The views of a scene show one set of named points, each view turned or mirrored, shifted and resized as a whole, with a little noise and some points left out.

Scene 1
View 1
z353: [11 23  6 -3  6  3  1  2]
z801: [ 40 -14   2   4 -17  -9  13 -19]
z118: [ 30  -9   3   5 -18  -7   9 -12]
z374: [ 22  32  34  20 -14  16 -15   3]
z307: [ 28  -4  16  16 -28   0  -3  -4]
z393: [ 44 -20  20  27 -47  -4  -1 -13]
z45: [ 22 -16  -3   4 -24 -10  11  -7]
z907: [ 36  -7  15  14 -28  -4   3 -11]
z871: [ 15 -26  -7   5 -32 -13   9  -1]
z906: [ 14 -25  -5   7 -35 -11   8   1]
z792: [ 40   7  18  13 -13   1   3 -17]
z256: [ 22 -28  -2  13 -41 -13   7  -3]
View 2
z374: [  9  19 -10  23 -21   9  -9   1]
z871: [ 25   8   2 -49  -3 -10 -23 -14]
z393: [ 50  14  26 -20 -16   3 -16 -17]
z353: [  8   6 -37   0   0 -10 -14   1]
z45: [ 31   7  -6 -34   0 -11 -19 -12]
z256: [ 31  11   5 -34  -6  -6 -19 -13]
z801: [ 48   4  -8 -21   7 -11 -17 -15]
z907: [ 30  13   7 -21 -12  -1 -16 -11]
z906: [ 23   9   3 -48  -6  -9 -21 -14]
z118: [ 27   8  -9 -27  -2  -9 -19 -10]
z792: [ 41   9  -8   3  -4  -2 -12 -10]
View 3
z45: [ 11  -3   8  -3 -14  26  19  14]
z374: [-14  15 -16  13  16  32 -34   1]
z353: [-13 -16   0  26 -15  18 -29   5]
z907: [12 12 -3 -7  1 31 11 12]
z906: [  0  -5  15 -13 -18  39  27  15]
z118: [15  1  2  0 -9 22 13 13]
z801: [27  6 -1 -1 -6 17 18 15]
z871: [  4  -5  15 -11 -18  36  29  15]
z307: [ 3  9 -3 -4  2 34  5 10]
z792: [ 17  14 -12   5   7  20  -4   8]
z393: [ 14  25  -7 -22  13  42  23  13]
z256: [  7   2   6 -11  -7  36  22  13]
View 4
z353: [-36   9  20  -1  15  26  21  46]
z801: [-20   1 -10  -3  22 -21  18  30]
z256: [-12 -11 -15  -4  21  -5   2  14]
z393: [ -1   4 -22   2  13 -14  15 -11]
z118: [-20  -1  -7  -3  21  -8  13  28]
z307: [-14   4  -7   0  14   6  15  10]
z906: [-14 -21 -17  -9  25   1  -9  21]
z907: [-14   6  -9   0  15  -5  17  11]

In a view up to two points have been moved. Name them for each view, in the order of its rows, or write -.
view 1 -> z256
view 2 -> z907, z118
view 3 -> z353
view 4 -> -
